Each scene shows the same named points in several views. A view is turned or mirrored, shifted and resized as a whole, has a little noise and may leave points out.
In the rows, zero is written as 128.

Scene 1
View 1
k_615: 119; 129; 125; 147; 122; 121; 142; 111; 140; 141; 113; 153; 128; 129; 129; 114; 112; 115; 132; 139
k_97: 86; 132; 131; 124; 117; 118; 150; 126; 101; 135; 123; 157; 144; 154; 140; 149; 115; 111; 132; 133
k_751: 80; 134; 119; 145; 131; 132; 141; 138; 102; 137; 121; 157; 139; 139; 139; 126; 134; 127; 149; 116
k_91: 107; 119; 119; 155; 131; 139; 133; 125; 113; 130; 117; 151; 132; 136; 131; 137; 111; 120; 141; 125
k_625: 89; 151; 118; 149; 131; 124; 145; 133; 130; 159; 114; 163; 134; 116; 138; 69; 157; 143; 158; 115
k_363: 77; 139; 123; 140; 127; 131; 140; 149; 90; 152; 115; 154; 140; 150; 141; 119; 140; 133; 160; 112
k_141: 131; 122; 151; 115; 131; 140; 136; 107; 101; 140; 118; 133; 110; 168; 126; 137; 103; 128; 132; 127
k_105: 91; 131; 135; 125; 148; 143; 138; 115; 102; 125; 139; 153; 121; 133; 137; 118; 136; 141; 136; 107
k_415: 123; 126; 120; 160; 132; 142; 130; 126; 126; 153; 106; 147; 123; 133; 125; 102; 125; 133; 156; 120
k_532: 119; 131; 132; 138; 124; 129; 141; 116; 124; 145; 115; 151; 124; 141; 129; 115; 118; 123; 137; 132
k_568: 96; 138; 134; 128; 131; 135; 142; 133; 97; 151; 116; 149; 129; 152; 136; 110; 137; 137; 152; 117
k_245: 101; 126; 134; 136; 151; 148; 135; 107; 113; 121; 137; 151; 116; 123; 135; 115; 131; 140; 135; 110
k_5: 99; 129; 120; 149; 129; 137; 136; 133; 106; 143; 114; 151; 130; 141; 132; 124; 125; 127; 150; 119
k_461: 85; 123; 148; 108; 139; 150; 135; 135; 52; 130; 129; 138; 124; 183; 138; 165; 120; 134; 145; 105
View 2
k_461: 163; 124; 118; 115; 105; 145; 112; 189; 137; 134; 98; 130; 151; 169; 116; 97; 153; 112; 155; 162
k_141: 155; 147; 79; 131; 141; 124; 112; 138; 131; 104; 102; 116; 118; 152; 110; 128; 150; 122; 141; 153
k_245: 149; 129; 109; 127; 141; 155; 140; 122; 127; 108; 100; 160; 120; 143; 145; 125; 140; 165; 133; 126
k_363: 165; 144; 132; 96; 137; 130; 109; 152; 109; 137; 101; 162; 164; 156; 142; 128; 105; 143; 145; 135
k_615: 160; 169; 98; 132; 161; 124; 106; 87; 115; 95; 91; 138; 131; 140; 147; 143; 114; 147; 133; 130
k_625: 154; 154; 130; 100; 166; 119; 122; 118; 100; 128; 116; 191; 148; 142; 149; 163; 92; 180; 127; 103
k_91: 166; 147; 101; 114; 145; 146; 114; 112; 115; 111; 77; 137; 133; 143; 152; 117; 117; 142; 143; 149
k_415: 160; 146; 89; 96; 168; 127; 121; 113; 103; 117; 96; 152; 122; 137; 144; 149; 101; 156; 137; 142
k_568: 158; 145; 116; 106; 144; 123; 116; 149; 113; 131; 110; 157; 146; 152; 129; 139; 119; 142; 140; 134
k_751: 166; 145; 131; 108; 137; 142; 114; 133; 112; 127; 93; 161; 156; 150; 152; 121; 109; 148; 143; 133
k_5: 166; 147; 110; 104; 145; 133; 111; 128; 111; 122; 90; 148; 143; 147; 144; 129; 109; 142; 144; 144
k_105: 151; 130; 120; 127; 134; 151; 134; 138; 126; 117; 105; 161; 133; 151; 141; 121; 141; 160; 136; 125
k_97: 165; 163; 121; 132; 133; 132; 95; 124; 121; 110; 89; 133; 157; 151; 141; 117; 123; 129; 144; 135
View 3
k_245: 143; 132; 119; 140; 123; 130; 121; 128; 133; 116; 127; 137; 132; 139; 120; 130; 131; 122; 130; 121
k_5: 126; 145; 121; 133; 127; 119; 126; 128; 130; 122; 131; 132; 132; 130; 134; 120; 124; 124; 145; 137
k_532: 130; 140; 129; 141; 130; 119; 117; 125; 141; 119; 131; 133; 129; 127; 139; 124; 114; 137; 142; 127
k_415: 124; 144; 123; 131; 125; 114; 134; 123; 149; 128; 133; 133; 121; 134; 132; 129; 120; 132; 147; 123
k_91: 132; 137; 126; 130; 126; 121; 126; 138; 129; 114; 128; 135; 132; 130; 134; 121; 119; 124; 151; 131
k_751: 125; 143; 116; 137; 129; 119; 129; 123; 119; 124; 125; 135; 137; 129; 134; 123; 128; 116; 140; 142
k_141: 138; 149; 136; 131; 122; 129; 96; 133; 142; 104; 134; 125; 129; 131; 129; 114; 124; 147; 140; 133
k_105: 140; 139; 117; 138; 122; 131; 116; 124; 123; 114; 127; 134; 137; 137; 119; 124; 137; 119; 127; 135
k_625: 117; 142; 111; 151; 135; 113; 143; 100; 138; 143; 126; 138; 126; 130; 137; 140; 124; 123; 130; 128
k_615: 132; 132; 131; 143; 136; 119; 123; 130; 140; 117; 130; 137; 130; 125; 144; 127; 106; 136; 146; 120
k_461: 135; 159; 122; 124; 115; 132; 93; 133; 111; 104; 129; 120; 142; 131; 118; 104; 147; 124; 133; 160
k_97: 129; 141; 127; 141; 134; 122; 108; 130; 114; 110; 127; 132; 144; 119; 143; 112; 119; 127; 142; 147
k_363: 118; 154; 115; 135; 127; 116; 125; 115; 121; 128; 126; 130; 134; 126; 133; 121; 132; 119; 137; 151
View 4
k_105: 138; 134; 119; 123; 142; 113; 106; 129; 136; 151; 161; 134; 134; 133; 123; 142; 108; 121; 116; 138
k_245: 135; 129; 122; 130; 137; 105; 97; 137; 140; 151; 168; 133; 139; 139; 114; 146; 109; 130; 109; 137
k_91: 151; 115; 123; 146; 147; 107; 103; 138; 122; 154; 145; 113; 159; 160; 118; 115; 122; 132; 112; 141
k_5: 150; 120; 114; 145; 155; 116; 117; 131; 126; 150; 141; 111; 140; 152; 120; 118; 123; 121; 107; 152
k_97: 153; 122; 111; 118; 149; 124; 125; 121; 126; 167; 126; 112; 167; 147; 139; 110; 130; 119; 132; 135
k_363: 145; 125; 110; 147; 166; 129; 118; 122; 126; 150; 137; 106; 132; 141; 136; 111; 118; 101; 108; 154
k_615: 151; 106; 105; 131; 136; 111; 116; 151; 145; 175; 147; 101; 157; 153; 100; 115; 137; 143; 98; 135
k_751: 141; 125; 112; 145; 160; 127; 110; 126; 130; 153; 142; 111; 138; 142; 133; 116; 115; 105; 110; 145
k_415: 149; 114; 113; 155; 150; 105; 117; 147; 135; 149; 153; 108; 129; 158; 98; 123; 129; 135; 81; 160
k_568: 149; 132; 110; 130; 154; 122; 135; 125; 129; 147; 140; 115; 124; 141; 126; 128; 124; 117; 106; 156
k_625: 130; 123; 90; 149; 159; 132; 120; 141; 158; 164; 160; 96; 102; 125; 107; 124; 124; 108; 70; 155
k_141: 166; 128; 123; 107; 129; 95; 142; 134; 118; 147; 137; 135; 154; 165; 113; 137; 137; 153; 126; 149
k_532: 154; 115; 109; 128; 139; 111; 128; 142; 138; 163; 145; 110; 147; 153; 107; 124; 136; 139; 103; 145
k_461: 160; 147; 134; 110; 150; 111; 135; 102; 96; 126; 127; 148; 146; 154; 157; 136; 112; 118; 156; 154
View 5
k_461: 112; 74; 101; 113; 135; 168; 105; 142; 88; 125; 108; 93; 135; 118; 143; 132; 138; 143; 151; 94
k_105: 117; 107; 133; 132; 124; 137; 113; 124; 121; 111; 125; 115; 142; 142; 152; 141; 119; 138; 129; 106
k_97: 105; 95; 114; 139; 135; 131; 112; 157; 106; 130; 122; 118; 114; 122; 132; 127; 138; 118; 115; 105
k_245: 117; 123; 138; 131; 117; 136; 114; 123; 130; 108; 128; 117; 138; 140; 156; 143; 122; 134; 134; 105
k_91: 120; 131; 134; 149; 123; 130; 118; 155; 123; 117; 129; 128; 121; 113; 146; 139; 135; 121; 125; 106
k_363: 136; 95; 115; 150; 129; 135; 126; 143; 91; 127; 128; 128; 148; 115; 139; 135; 122; 142; 115; 111
k_625: 144; 118; 134; 161; 108; 108; 137; 126; 111; 125; 146; 145; 158; 140; 148; 139; 103; 142; 92; 121
k_5: 131; 116; 124; 145; 116; 133; 124; 151; 104; 125; 130; 126; 133; 115; 147; 136; 130; 135; 124; 108
k_568: 129; 98; 118; 138; 110; 132; 124; 137; 97; 130; 134; 122; 143; 129; 147; 131; 121; 140; 117; 109
k_615: 114; 133; 135; 147; 102; 111; 118; 155; 125; 128; 139; 133; 110; 130; 149; 130; 135; 117; 108; 107
k_532: 117; 123; 127; 139; 97; 120; 120; 149; 116; 130; 135; 126; 117; 132; 151; 130; 131; 126; 116; 105
k_415: 139; 135; 133; 145; 87; 124; 130; 147; 111; 127; 141; 133; 134; 121; 160; 135; 125; 138; 122; 107
View 6
k_751: 114; 108; 124; 84; 122; 165; 108; 112; 153; 119; 138; 137; 115; 134; 140; 88; 90; 131; 101; 95
k_615: 112; 114; 144; 135; 136; 140; 94; 128; 130; 117; 158; 169; 121; 140; 136; 102; 136; 162; 127; 108
k_461: 104; 134; 124; 77; 124; 146; 131; 128; 149; 169; 74; 152; 92; 137; 118; 67; 70; 89; 120; 78
k_141: 103; 141; 146; 130; 138; 121; 114; 138; 131; 161; 104; 180; 112; 139; 115; 83; 118; 124; 148; 95
k_91: 111; 125; 129; 104; 118; 146; 97; 112; 145; 136; 146; 162; 121; 125; 128; 103; 120; 142; 119; 102
k_105: 134; 112; 131; 118; 137; 132; 124; 119; 145; 127; 137; 143; 128; 132; 133; 95; 83; 100; 121; 106
k_532: 107; 123; 150; 128; 137; 136; 104; 131; 136; 123; 141; 165; 126; 145; 129; 93; 125; 149; 133; 108
k_5: 103; 124; 140; 96; 118; 150; 106; 118; 149; 120; 138; 153; 129; 140; 126; 91; 106; 142; 123; 109
k_97: 105; 111; 129; 108; 136; 163; 101; 134; 135; 132; 118; 156; 85; 145; 141; 76; 110; 142; 107; 77
k_568: 104; 122; 152; 98; 132; 147; 123; 130; 149; 114; 124; 146; 134; 154; 131; 75; 88; 130; 126; 109
k_245: 139; 114; 131; 126; 134; 127; 119; 114; 145; 130; 150; 149; 139; 124; 131; 108; 94; 104; 127; 111
k_415: 103; 132; 154; 109; 119; 135; 105; 120; 149; 114; 154; 160; 157; 141; 121; 98; 118; 151; 139; 128
k_625: 117; 105; 163; 112; 140; 149; 117; 126; 151; 65; 173; 129; 164; 163; 144; 86; 87; 150; 124; 134

In a view up to two points have been moved. Name them for each view, in the order of its rows, or write none.
view 1 -> none
view 2 -> k_97
view 3 -> k_105
view 4 -> k_363
view 5 -> k_91
view 6 -> k_751
